A landscape with many valleys, sampled at points; each row gives a point and its height.
A ball rolls from a point to the lowest of its 2 nearest points, and stops where none of them is lower. Distance is the straight distance between rows; heights are no part of it.
pil: [  0   9   0   6  -9   1  17   6   4   1  13  -4  -9  -3   0 -20  -9  23
 -10   9   8   1   4   1]  h=363
zus: [ -4 -28  -9  13  -2  -7  -3  13   4 -11  16  -5  16   0  -8   2   6  -5
 -10  20  -2   7  -1   1]  h=611
Kulot: [-10  13 -25   0   4   1   3  10  10  16  -4  -9  -6  12 -17  -5  -9 -11
  -6 -10  -1  -7  -3  -9]  h=131
fimi: [-12  -7  -1   6 -11  -8  17   5   6 -19  -8 -13  -3  10 -20  -2 -16   8
 -20  10  -2   9  -9  -7]  h=658
Tos: [  7 -17  14  -3  -2 -24 -13  -8   7  -4  13 -15  13   3 -10 -13  10  -9
   1  16   5   7  -3  -3]  h=274
mot: [ -3 -11  -8  -3  -5  -9 -12   2  -6  -9  -2   3  -5   0  -3   9  11  -6
  26  -5  -9  13   2   1]  h=335
refe: [  5  10   1   9  11   3   4   3  -5  -3  -4  20  -5   5  13  20   6  -3
  16   7 -10  -4   3   4]  h=653
Kom: [ 12  22 -21  -7  -4   9  17   1  -6   1   6  16 -11  -6   1  -4  -3  15
   0 -12  -6  -7   5  23]  h=497
Fuvit: [  7  -6  14  -2  -2 -20 -13   3   4 -15   6   8 -11 -29  -6  -3  -4 -27
  26  11 -19   4 -14   7]  h=555
tel: [-16  -1   1  14  -5   1  15  -6  -6  -5  -2   9  -4  -4   6  13  -2  11
  -7   8   6   7  -5  -6]  h=508
boza: [-16 -20  -2   2   4  -5   0   4  -8 -13  -7  -3  31  -5 -10  15 -10 -14
 -18   1 -12  -6   0  -1]  h=824
Bina: [  7 -12  23  -8  22  10 -14  -3   1  16  -3  10  -8   0  29  16  13  -1
  12  14  -6  -7  -1   6]  h=394
rezik: [ -7  14 -23   3  -7  -8  13   8   4   8 -15  -7  -6  -3 -14  12  -8  -9
   4  -3  24  -6  -4   6]  h=670
Livil: [  7 -15   4 -15   0 -25 -25   2   3  -7   2 -16  -1 -20   4  -1   4 -29
  21   7  -5  16 -18   5]  h=260
zekil: [ -4   1   0  13   9  12  -4  -1  -8  -6   2  10   8  18  25   5   9  17
 -11  11  -8   9  -8   2]  h=425
riki: [ 12  -8  19 -10   3 -16 -21 -15  10  -4   7   9 -13 -11  -7   1   4 -27
  23   1 -23   2 -15   0]  h=520
riz: [  0 -18  10  11  -2  -3  -9   2  -5 -17   2  13   5 -12   8  13   9   2
   6  16  -2  10  -1   5]  h=537
mago: [ -5 -10   2  -2  -1   1 -12   3  -4 -10  13  -7  20 -12  -1 -24  -6   2
  -6   3 -21   7   1  -9]  h=514
lazuk: [ -3  19  -6   8   3 -12  17   8  -3   0 -10  -9   5  13  21   5  -6  14
  -2  11  10   4  -1   8]  h=438
Bufo: [-14   2  12 -16   3 -10 -13  -8  -8   6 -13 -12  22  -2 -12 -13 -10 -10
  -3  -3  -2   2  -1 -10]  h=645
kip: [ -8  14 -12   4   1  12  10  -2  22   9  -7  -7 -15  18 -25  -6 -11  -5
 -11 -19  -2 -14 -12 -12]  h=59
gavun: [ -4  -5  22 -10  15 -12  -8 -29  -5  -1   1  13   9   5  -4  19  -2   4
   6   6 -18 -16  -1 -10]  h=636
Tiro: [-3 -5  2  8 -1 18  7  2 -2 -2 16  4 -5  3 19  2  9 27 -4  3  9  6 -3 -4]  h=330
zapep: [ 13  -4  25 -24  -5  -2 -22  -9  -1  -4 -17  -6   8 -20   2  -5  -1 -14
  12 -10  -8   3  -1  -1]  h=440
Fiv: [ -5  14   3  -1   7  -9  -8   1  -2  16  -4   7 -10  14   2 -11  -4 -15
  12  -4 -10  -6   6   8]  h=599
dul: [ -6 -15  -5  -8   6   2  -5   3  -7   2  -5 -14  27   4   3  21   2  -2
 -10  -2   1   5   4 -15]  h=236
gibo: [-19   2   2  -8 -14 -11   6   7  -1 -10 -11 -12  12   0 -19 -12 -16  -8
  -6   7   7   2  -5  -2]  h=661
pugik: [ 11  21 -10 -14  -9   1  12   2  -9   2   4  15 -18  -9  -9  -2  -5   5
  20 -17   5  -7   8  27]  h=453
gifod: [12  5 -9  4 -2  4  2  5 -3 11  4  8 -6 -5 10  9  9  4  6 -1 18 -2 11 13]  h=100
lizi: [ -1  -2  -6  11  12   7 -11   8  -5   0   7   5  18  -5   5 -13  -2   0
 -14   5 -19   3   2  -5]  h=476
Gota: [ -4   7 -34  -2   0  -9  -2  17 -14   4  -5  -5   1   0 -10  -1  -3 -11
   1  -1   0   1   0  12]  h=276
loz: [  7 -16   8 -18  -4 -15 -12 -13   8  -9   6 -14  19  10 -14  -4   8  -4
   4   1  -2   3   1  -9]  h=329
ribi: [  8  13   6  -9  -2   9   6  -5   0   9 -10   4  -7   8  21 -21  -6   1
  -5 -20  14  -9  11  22]  h=573
kipes: [ -1  -7 -17   5 -10   6   9   6   7   6   9  -9 -18  -2 -29  -3   0  -2
 -14  -2  13   1 -11 -13]  h=312
Nopiz: [-20  -5   9   5  -4   4   1 -25  -2  16   0   2   3   5 -14   0   0   2
 -13  -4   7   0 -10 -15]  h=590
Tik: [ -7 -11  -3  16   5  -1  13  -1  10  -1   1  -6  19  -6  -9  20   1  -8
 -15   6  12  -9  -4 -14]  h=69
lag: [  7 -16   4 -11   4 -12 -32   3   0   4 -10  -4  -4 -26  12   5   4 -25
  15  12 -20   9 -17  13]  h=172
kigik: [  5  19  18  -7 -10   2  14   6   6 -11   6   7  -4 -11   4 -13  -9  11
  11  -1   0  -4  13  -4]  h=732
Ber: [ 17   2  18  -2  12 -11 -16   0   3  17 -16  -6   0   2  15  -2   6 -14
  -2  23  -9  -3   0  11]  h=410
Luzos: [ -9  -7  -1 -13  14   2 -20  -5 -12   6  -9  -1  23  -5  -4   6  -3 -15
   2  -9 -23  -2   4 -11]  h=855
Guz: [ 13   1 -24  -8  -9 -13  -6  15 -10 -14   3  -3  -3  -5  -4   0   7   4
  15   1   0   9   6  22]  h=770
bofer: [ -7  16  11 -10  -5   5   9  -2  15  -2  -8 -15  16  16  -9 -15 -15  11
 -11  -9   3  -4   0 -13]  h=596
Vurun: [ 12  26 -21   0 -10  -7  20   4  -4  -8   1   6 -13   5 -10  -5 -10  16
  -3   1  -5  -2   0  23]  h=533
Kiga: [  8  -5 -26  -4 -11   5  11  22   6  -8  16  -5  -8 -10 -11   2  -3   7
   4  -6   5   0   8 -12]  h=699
kuv: [  4  17 -30  -4  -2 -15  10   0 -10  18  -7  -6 -10  10 -14  -4   1  -1
  -4   3  11   3  -3  29]  h=606
Dimuv: [-15 -18 -10  -1  -3  -3  -7   5  -8  -3   6  -2   2  -2 -15   5   7 -11
   6  -2  -5   6   1 -11]  h=277
los: [ -7   9   7   7   9   1  16   2  -5 -12   5  16  -1   8  14  21   1   6
  12   5 -16  -5   1 -15]  h=674
rif: [-21   7  10  -1  14 -11   1  -4  -8  25  -4   5 -10  12  16  -1  -2   1
  15   6   5   2   9   4]  h=137
Simu: [  1   1  -5  22   9   3 -10  -6  -4  13  14  20 -13  12   5  -5  12   7
  -4  14  -3   2   1  13]  h=542
bimag: [-1 14  7  2  1  9 23  6 -4 -6  8  9 -8  4 26  9 -1 17 12 -2 -1 -3  3 -9]  h=693
Tak: [  2 -10   9  -3  14  -5   7  -2   8   2   8   3  17  -4  -9  20   1 -13
   3   7  -4 -14   7 -18]  h=586
luvi: [ -2  25   3  -6  -2   7  12   6   0   2 -13  -5   2   4  17  -8 -11  10
  -4 -13  11  -6   8   4]  h=534
Lim: [ -4 -26  -6  11   2  -5 -20  -3  -4  -7   5  -3  15   0  -7  -8  13  -8
 -12  13  -6  16 -11   5]  h=584
rovov: [ -8 -15  15   5  -5 -11  11   2   3 -24  17   7  12 -14  -3   6  -5   4
   5  16 -10   0   2  -6]  h=782
tegip: [ 15  -3  -4  10 -18 -12   8   3   3 -26  -6   5  -1  -1 -10   7   4  -3
   0  10   8   3   3  15]  h=540
Nofol: [ 10  25 -22   0  -5  -9  17   1   1   9  -6  -8  -9  13  -2 -11 -10  14
 -12  -3   6  -3  -4  25]  h=570
Buk: [ 10  17   4   4 -13   3  15   0   3  -1   9   9 -12 -12  -1 -14  -2  14
  -1   3  18  -4   7  11]  h=415
duta: [  0 -12   4  -6  12  17   0  -6  12  15  16   5  -1  12  -1   8  12   3
   3 -18  -1  -7  13 -18]  h=511
Soni: [-16  -3  -1  18  -5   9   2 -17  -4  15   1  10 -19   7 -14  -2   4  -1
 -15  -1   7   1  -7  -7]  h=568
kesan: [-10 -13  13  -7  18 -14  -4 -11  -2   8   4   7  10  -7 -10  22  -2 -12
  13  14 -13 -12   0 -13]  h=612
refad: [ -6  -8   5 -10  14  -3  -5   0 -12  -2 -13  -1  31 -14  -4  17 -11 -17
  -6   1 -16 -12  -1  -9]  h=840
tume: [  8  10 -22   7  -3  21  16   3  -8  -6  -3   1 -14   6  19  16   0  27
 -11 -10   2   1 -11   7]  h=569
bikor: [  2  22 -25  -9  -5  -3   2  12  -7   2 -13   3  -9   3 -15   1  -7  -9
  12 -16  -2  -7   3  11]  h=348
furat: [  6 -16  15  -4  10 -13 -16 -23  -2  -6   6   8  23  -8 -16   2  -3 -14
  -9   8 -17 -14  -7  -4]  h=679
zunot: [  5  -4  15  -1  -2  -8  -7  -4   1 -14  -5   5  16 -17 -16  -3  -6 -23
  -4   6 -15  -8  -1   0]  h=704
Pota: [ -4   4   2  -9  12 -15  -4   4  -2   8 -16 -10  11  23  12  13  -1  -3
   7   6  -7   2  11  -5]  h=317
lusor: [  6   8   5   9 -14 -11   2   3  -7 -23 -15   6   5  -8  -4  -7  -4  -7
  -3   9  -1   1   0  17]  h=496
vof: [ 15  11   9  -3   1   8  -5  -3  -8   3 -17  -3   3  11  27  -5   1   4
  -1  -9   7   3   6  18]  h=610
Puvi: [  4   1 -10  -3   1  -3  -1   4  -1   1 -13 -11   4  28  14  13   8   9
   2   0   2   8   8   3]  h=374
gumu: [  5  -5  20 -13  15   7  -4   2  -6  13 -10   3   3  -9  21  20   2  -8
  13   7  -3  -8   6  -8]  h=351
mome: [  4   9 -24   9  -8   4  18   2   5  -9 -15  -4 -18   5 -13  22  -7  11
  -7  -7   5  -1  -9  -2]  h=495
tuged: [-14 -11  -5   0  10  -1 -29  -2 -12   4   5   7  -6   4   9  -8   7  -3
  15  -4 -19  18  -3   7]  h=293
Fen: [  4   7  10  -2  11   5   1   1   0  22 -11  -2   1  -2  18  16   4  -6
   9   0  17  -6   7   0]  h=288
Tuv: [  4   8  -1   0 -10  12  22   1  20 -19 -11  -9 -12   8 -15   7  -8  15
 -11  -9   8  -7  -9 -17]  h=720
rarek: [  7   2  10   4   0  14   3 -15  18   9   2  -6   6  12 -11  -1   8  -6
 -14 -15  12 -15   2 -12]  h=205
zukam: [-10  -5   6  18   5   9  -6 -12  -7   6   8  22  -7  -1   5  -3   8   5
  -4   5  -8   5   0  -1]  h=512
ziva: [ -6  -4   7   4  14  27  -5   5 -10   5   7   9   9  10  36   2  10  21
  -5   0   5   4  -5  -3]  h=380
voka: [ -7 -10 -21  16  -8  -5 -11   3 -14  -8   4  -1  -2   4 -12  -9   6  -4
 -16  11  -4  14 -11   7]  h=554
topon: [ 20 -11  28  -6   5 -15 -25 -16  19   2   4  -5   0  -9  13  -9   7  -7
  13  15 -10  12 -10   8]  h=282
ket: [-19  -3   6  -4  12 -11 -14  -2 -10  15  -1   3 -10   8  17  -8   0   3
  17  -2 -12  12   6   4]  h=223
vam: [ -5 -12   2 -15   9 -15 -15   2   1   3   0 -15  13  10   0   3   7  -7
  13   4  -6  10   7  -5]  h=377
lumuv: [ -8   8  -6   5 -11  13   6  -3  -4  12 -13   6  -9 -14  -6  13   1  -5
   4 -13  21  -3   1  -3]  h=285
Tasub: [ 10   6  -7  -6   4   7  -1  -3 -14   8   2   9  -8  10  26   0   7  25
   3  -4  10   5   4  37]  h=672
sokom: [ -6   2   2 -11 -12   4  -2   4  -1 -11   2  -7   7  -5 -11 -28 -12   9
  -5  -9 -14   4   2 -12]  h=547
bem: [  3  -6   2  18   7  -8 -23  -7  -2   7  10   9  -7   4   4 -19  15  -3
  -4  16   1  14  -8  19]  h=576
Lak: [ -5   0  -3   6  -8   5  27   5  16 -27  -6  -5   5  -1 -13  18 -17   4
 -12  -5   0 -13 -10 -14]  h=736
lomuz: [ -8  -4   1  -5  -5   9  -8   1 -10  -2   0   4   1 -15 -13  -6  -3 -13
  12 -13  -8   1   4 -13]  h=334
Givas: [ -2  -4 -15  10  -5  -9 -16   2 -19   1 -11   2   6  -6  -8 -10   4 -18
 -10   7  -4   8  -9  15]  h=521
vomi: [-13   9  16 -16   2   0  -5  -7   5  14  -3 -11  15   8  -9 -25 -10   2
  -8  -8   0  -4   4 -10]  h=619
Purad: [ 11   2 -16  -7  -8   3   2  -4  -9   5   8   5 -23  10   2 -12   4  18
   2 -13   2   8   4  29]  h=711
Tadim: [  5  -9 -31  -6 -15  -3   3  23  -4 -16   8  -8  -5  -7 -20  -1   0 -10
   4  -4   4   3   0   2]  h=717
pom: [-12  -9   1  -3 -13   0  13   8   1 -18  11   3  -2 -15 -14  -1 -11   7
   6   2  -4   4   4 -11]  h=766
zetuv: [  3  -8 -24   6 -13  10  15   5  -2  -6   2   0 -26  -8 -16  14  -4  16
  -8  -7   5   5  -6  -3]  h=459
Senep: [  5 -15  17 -19  -7   4 -16  -8  -7   0 -11  -7  11 -14  -6  10   7 -12
  10 -11  11   3   8  -9]  h=373
Seza: [ -3 -16  13 -15   8   3 -14 -12  -8  11  -5 -10  25  -8   4  16   4  -4
  -6  -2   4  -1   4 -11]  h=303
bozak: [ -5   8  -1  -8   2   0   6  14 -10  -6   7  10 -10  -4  24   4  -5  19
  23  -1  -5   4  13   6]  h=713
tosir: [ 14  -7  26   3   5 -15 -15 -12   9  11  -4   4  -9 -13   6  -5   8 -14
  10  25  -5   2  -8  11]  h=344
lok: [  0  -2  -7  12  16  21  -7   5  -2  16  14   9   8  -2  14  -9   5   2
 -15   0  -7  -3   2  -7]  h=436
nof: [ 22   6  11 -12  -3 -13  -7  13  13  -6   5  -3   0 -11   2 -14   1 -10
  21   4  -7   0  10   4]  h=627
Gefef: [-12  18  17  -5  -2  -2  14  -3   8  11 -13  -3   2  -3   3   6  -8  -1
   6   0  24  -8   2  -7]  h=305
mef: [  4   7 -19   8  -1  10  26   4   0 -11 -12 -14 -25   7   7  24  -8  31
  -9 -11   5  -1 -18  -4]  h=535
Tuf: [-15 -11  -6   1   1   2   9   3   7   8   0 -16  14   2  -3  19  -4   4
 -10   2  12   1   2 -17]  h=162
vovo: [  3 -16  21 -10   8  -8 -21 -20   4   1  14  11  -4  -5  -4   4  10  -5
  22   0 -18   0  -4  -8]  h=491
fatuz: [  9  -1  20 -12  15   9 -22  -2  -5   8 -14  10  -8 -13  23 -13  -7  -8
  13  -8 -23  -6   3  10]  h=530
Voza: [  3  -3 -15   5 -12  17   4  -2  -1   0   6   5 -24   0  -9  -3   4  11
  -8 -16   6   2   3   0]  h=424
Fodef: [ -9   7  -1  23  -7   4  19 -12   5   1  -4   7 -17   3 -12   6  -2   9
 -15   3  11   0  -9  -6]  h=541
budev: [ -6  -1   1  -5 -24  -4   8   8   1 -16   1 -14  -2  -8 -21 -22 -11  -2
  -8   2  14   4  -7  -4]  h=682
vapip: [-10   3 -24  -4   1   2   7  15 -16  -3   5   8  -9  -3  15  10  -6  29
  14  -2  -5  10   7   9]  h=730
Guluv: [ -9 -15  -9  23   2   0  15  13   3 -13  10   2  14  -2  11  18  -1   6
 -17  16   6   0  -8  -2]  h=662
vuro: [ -5 -13  18   0   1  -2   0  -4   4  -7  22  11   3 -21  -3   8   0   5
  14   8  -6   0   7 -17]  h=797
res: [ -9  24 -13   8   2   0  18   7   0   3  -8  -4  -3  -1   7   3 -13  10
  -4  -2   3  -4   2  -3]  h=489
Gekiv: [-18  12  14   1   5  -7   7  -8   0  -1  -5   6   6   6 -11   4 -13  -5
   2   8  -8  -6   1  -9]  h=316
Keza: [  6   7   3  16  13  12   9   6   2   8   2  -4  20  -4  23  11   5  -3
 -14   6   9  -9  -7  -8]  h=468
Nege: [ -9 -10  16  -1  10  12   1  -3   1  14  20  11   2 -13   9  11   7   3
  10   3   2  -4   7 -16]  h=811
tura: [ -2  -4  -8  11   4 -12   3  12   0  -9  -9  -6  27   6  -3  12  -9 -16
 -14   6  -7  -4   1  -2]  h=808
boz: [  0  -9 -19   3   9  12   6   4   5  25  12  -6 -14  17  16 -10   3  15
 -12 -13  19   1   6  12]  h=219
ziza: [ -4   4  13  13  -4  -6  -2   1 -11  -9  -9   5  12 -15   7 -10 -10  -1
 -10  14  -6   3  -1   6]  h=437
rigo: [ -2  -4 -33  -6  -4  -6   1  20 -17 -12  -4   1   3  -4   4  15  -4  10
  12   3  -4  11   7  16]  h=749
bivof: [  3  19 -12 -23  -9   0   3   7 -10   4  -5   4 -17  -2 -12  -3  -2 -11
  25 -18  11  -7   5  17]  h=405
fuve: [ 14   1  18 -15   5 -10 -20  -2   4  -1 -16  -3   7 -13  -9 -14  -7 -29
   1   6 -22 -10  -9   1]  h=731
Mif: [  6  15   3  -3   7 -19   7   8   1   1 -13  -7   4  12  12   7  -3   1
  14  13   3   0  11   5]  h=378
turo: [-10  -3  14 -12  -1 -13 -23 -11 -16  -3  -9  -7  17 -15  -7 -19  -8 -13
   1  -3 -19   7 -10  -1]  h=675
Fev: [-14   0  -9  24   2   7   0  -4 -14  -4  -6  15  -4   5   7   9   2  12
 -14  13  -7   7  -9   3]  h=471
lub: [  4  -4 -14   5   0   6   3  -3  10  21  10  -8 -18  16 -11 -13   9  -3
 -18 -10  17  -2  -2   0]  h=315
neme: [ -6  -7   1   3 -11   7  25   9   5 -33   5   2   8 -11  -7  11 -12  11
  -6  -2  -5  -5   3 -16]  h=751
mopam: [ -6   4  24  -1   2  -8  -4 -10  -3  -8  -4   6   9  -1   4 -11  -5   4
   2   7 -14   1   4  -2]  h=376
balo: [ -2  -9  12   7  -2  -2   0 -12   8   7  10   1  -5  13   2  -2  13   9
  -6   7   9   5   3  -7]  h=442
pir: [  1   0 -20 -10 -14 -11  -6  14 -11 -23   3 -15  -5  -6 -21 -17  10 -22
   3  -1  10   3  -9  10]  h=738
kug: [-24  -4   7   1 -12  -9  16  -6   7  -8 -12 -13   7   8 -24   4 -20   3
 -16   8  11   0 -14  -7]  h=638
vemub: [  5   0  -2   8  -7  10  22   4   7 -13   0 -11 -10   4   0   6  -6  24
 -20   2   4   4  -7 -13]  h=701
lubu: [ -3  10  -4  11   0  19  10 -11  22  12  -7 -12  -9   9  -6  -3   0   3
 -18 -21  10 -13 -11 -12]  h=132
notul: [-20  14  12  -2   8 -11  11  -4  -3  16 -13  -7   8   7  13   8  -7   2
   4   7   9   0   3  -7]  h=232
Teko: [ 10  11 -11   3   1  10   0 -10 -11  11 -13   5  -3  14  23   5   7  12
 -12 -11  12   1  -1  28]  h=646
zazub: [  2 -10  -5   3   4  17   4  -7  11  19   5  -6  -9  18   8  -8   9   4
 -16 -21  14  -3   7  -2]  h=270
kur: [  1   6  -3   2 -11  16   4  -1  -2  -6   1   9  -5  -7  -8  -3  -1  -1
  -2 -14  -4  -2   7  -9]  h=383
popo: [ 12   5   5   3  14  24   6   1   8  11   6  -3  13   6  27  10   8  -2
  -6 -12   6 -15  -3 -14]  h=494
pab: [  5   5   5   2  18   0  -8   0  -5  11  -2  16 -14  15  18   2   5  -2
  16  -1 -16  -6   8  10]  h=628
nuka: [  9   3   4   8  -4   1  18  -2   7 -28  -4   2  17  13   0  10  -3   3
 -12   4 -13  -8  -1  -9]  h=775
vopot: [  9   3 -22   0  -5  -4   7   8   3   0  -6  -9  -8  21   2  10   3  17
  -7   4  10   7   1   5]  h=420
Kon: [  0   6  17 -11   1  -9 -27  -6  -6  -3 -10  -5  -2 -15  -2 -26  -2 -26
   7  -3 -21   5 -16   5]  h=703
Sido: [  5  -7  -9   1  -1  23   9  -1  -3   8   9  -3 -17   9  21  -8   5  29
 -12  -9  19   5  -1  11]  h=275
Ruf: [ 10  18   1   3  -4   4  10   1  12 -12  -8  -1   5  17  -6   0  -4   2
  -7  -6 -10  -7   4  -6]  h=760
dadoz: [  4  13  -4   2 -11   2   8  -6   8  -4  -7  -3 -16  25 -11 -17  -6   8
 -11 -10  -4   0   1   0]  h=743
Vapum: [  6   1 -10  -9 -10   6  11  12  14  -6   5 -12  -8   6 -15  -2   0   6
   3 -11   1  -1  10 -19]  h=683
sozov: [ 9 11  0  3  0  8  8  7 13 12  3 -9  6 -8  5 -6 -1 -4 -4 -7 18 -9 11 -5]  h=401
ribo: [  4   5  15 -15   8   4  10 -10  16   3   9  -2  17   5 -10  13  -1   0
   3  -6   3 -21   6 -24]  h=559
tutam: [  5  -7   5  13   6  -3   8  -4   6 -16   1   2  28   6   0  15  -1 -10
 -21  12 -15 -10  -6  -4]  h=791
revo: [-4 -2 12  9 13 -1 -2  2 -9 -9 -5  5 18 -6 18 10  0  0 -5 18 -8  3 -2  0]  h=492
Rab: [ -2  10 -27   4   1 -13  11   7  -4  21  -1  -9  -1   0  -2   8   0   3
  -3   5  25   0   1  17]  h=639
dala: [  1 -17  10  -4  11   6 -20  -9   6   2  16  11   0  10   5  11  20   4
  17  -2  -7   1   6  -7]  h=461
lolo: [  6  -6 -13   8  -6  10  10   0  15  13   6 -15 -26  11 -15   0   3  13
 -18  -7  18   4  -9 -10]  h=354
kovem: [ -3  -2  14  -5 -10  -5  -4 -15   2   3   0  -2  -6  11  -8 -14   7   3
   5  -4   8   1   3  -4]  h=407
dup: [ 15   4  18  -8  -4   7  -4   5   4  10   5  -6   6 -19   9 -17   1  -5
   1  -1  11  -4  12  -2]  h=326
Dozu: [-20  -5  14  -5  -7 -12   1 -19   0   1  -2  -4  11   1 -27  -1  -5  -4
 -10   7  11  -2  -8 -13]  h=614
Farok: [  6  -5   6  19  -8  -1  13   5  -1 -26   0  17   6  -8   8  19   4   1
  -3  14   7  -1   2   9]  h=575
Buv: [ -5  13  -3  -4 -11   9   7   8  10  -9  -8 -15   5   8 -22 -23 -19   2
 -16  -8  -5  -3  -5 -12]  h=574
sisa: [  1 -16  -2   6  15  15 -11  -2   7  17  16  12  -6  10   1  11  19  -2
   7  -3   0  -3   5  -8]  h=487
lozi: [  4  12  -8  -6  -8  -1   6  -6   1   2   1   1 -27  18  -4 -27  -7  14
  -4  -9   2   0   0  18]  h=729
kav: [  2   6  -9  13  -2  18  12  -2  10   2  -6  -3   1 -15  -5  20   6  -3
  -5 -15  18 -13   1 -13]  h=357
busa: [ 11 -14  18   3  14  11 -21 -11   4   8   7  22 -13   2  14   7  20   0
  14   3  -7   1   0   6]  h=430
moz: [-13  13  23  -2  -6  -1   8 -11   1   4  -8   5  -7   6   1  -6  -5   8
   6  -2  14   0   5  -1]  h=361
devev: [-16  -1   2 -10   8   5   8  -5  12  15  11  -6   2   6 -10   8  -2   2
   4 -14  -1 -10   5 -27]  h=536
vesil: [ -1   6  -8  -2   3   4   6  -1   1  24  -5   0 -11   1   4  12   6  -3
   7 -16  24  -5   9   6]  h=204
Kan: [  0 -13 -18  20   2  -1   3  15  -2  -1  17   3   7  -4   4   5   3  10
 -10  19  11   9   0   6]  h=637
Sikon: [ 11  13  17  -4   3   8  10   5   4  -1   2  10  -4  -9  17   4  -2   3
  14  -1   1 -10  12  -6]  h=714
matak: [ 17   0   1   7  -2   1  -7   8   0   0  10   5   0 -16   5  -7   6  -4
   2   8   5   2   6   7]  h=222
Benu: [ 11   0   4  -1   3 -11 -22   2  -7   3 -11  -2   5  -7   4 -12   3 -19
   0  10  -7   8  -1  13]  h=470
Gib: [ 10  -8 -21 -13   7   9 -13  -2  -9   5  10   9 -13  10  15  -7  13  21
   8 -13   3  11   3  41]  h=692
buke: [ 15  -8  19  -9   0 -26 -18  -5  14   0   8 -16   1   5   3 -15   9 -10
  14   9   3  11  -1   5]  h=200
disuf: [ 14  -4  17 -12   0  10 -27  -8  -4   4 -17   6  -2 -18   8  -4   2 -19
   7  -7 -18   0  -2   5]  h=490
fode: [ 11  -8 -24  -5 -12 -17 -14  10 -14 -20   1 -10  -3  -6  -7   1  14 -18
  13   0   6  14 -12  24]  h=763
Rez: [  5  -2  -2   8  -7   9   7  -3  17   5   9  -6  -2   2 -22  -1   9  -6
 -14  -2  12  -7   0 -17]  h=261
Tukun: [-16 -16  -7   0   3  10 -25  -2 -13   9  13   2  -7  -4  -2 -20   7  -6
   3 -12 -11  15  -3  -3]  h=346
peg: [ -4  13  20 -11  12  -3 -11  -1  -5  10 -14  10 -12  -1  12 -17 -14 -13
  15  -7 -21  -9   8   9]  h=566
tiliz: [  6  10   9  -7 -20   1   6   8   3 -19   2   0  -3 -17 -13 -22  -6   4
   7  -2   6   0   6  -1]  h=707
luro: [  4  12   4  -3   9  20   9   1  10  16  -5  -4   9   5  16  -5  -5  -6
  -6 -24   5 -17   8  -7]  h=455
sel: [-13 -14  -1  12   5   7   0   3  -2   6  14  14  -4 -13   3  18   9   6
   9  13   8   4   6  -8]  h=823
det: [  5  -2  -3   5 -10  -4   2   8   4  -7  21  -2  -5  -7  -4 -23   2  10
  -1  10   4  10   5   1]  h=309
Pubu: [  1  -2   0   8 -13  -4  13  -2   4 -23  -7 -11   0  19  -1  -4  -7  21
 -20  13 -10  12  -4  -6]  h=678
forup: [ 16  -6   2 -10  -6 -24 -21   2   7 -14  12 -13  -4  -9   3 -13  13 -20
  15   4   3  20 -12   8]  h=287
vifev: [ -9  -7  13   2   8 -16 -12 -24  -5  -5  -6  11  14   6 -16   6  -5  -8
  -2   8 -20  -4  -7  -3]  h=659
buson: [  2   4 -15  17   0  14  14   8   3   2  -1  -8   9 -10  15  16   4   6
 -15  -5  15  -6  -7  -8]  h=417
Sefon: [ -4  -8  -9   2  10  14 -16   6 -10  19  17   8  -7  -3   9 -20   3  -1
   0  -8  -5   3   7   4]  h=391
mamu: [-10   0 -25  12   0  -1   0   7  -3   4  -6  -3   0   4 -13   4  -2 -11
 -12  -3  -1  -2  -5  -5]  h=203
sez: [  7   3   8  -5  -3 -12  -8   5   0  -9   2   8  -8 -25  -1  -9  -3 -11
  25   6  -7   5   3   6]  h=591
bofat: [ 14   3  -3 -10  -9  -3  -3  11   8 -11   7  -9   1   1 -14 -10   5 -13
  12  -2   1  -2   9  -6]  h=660

Call two points neighbours if one is among the 2 nearest of the other. Go from one point of each pair to the other, from neighbour to neighbour, staying as low as possible. Name the highest point that can't be avoided.
Pota / buke: vam
kip / boz: lolo
lag / buke: forup

Where does a ball stop that starts at each point below?
Kan: buke
Kon: rif
Rab: kip
Nege: kug
tura: Pota
rigo: Tik
Sikon: Tik
Vapum: gifod
furat: gifod
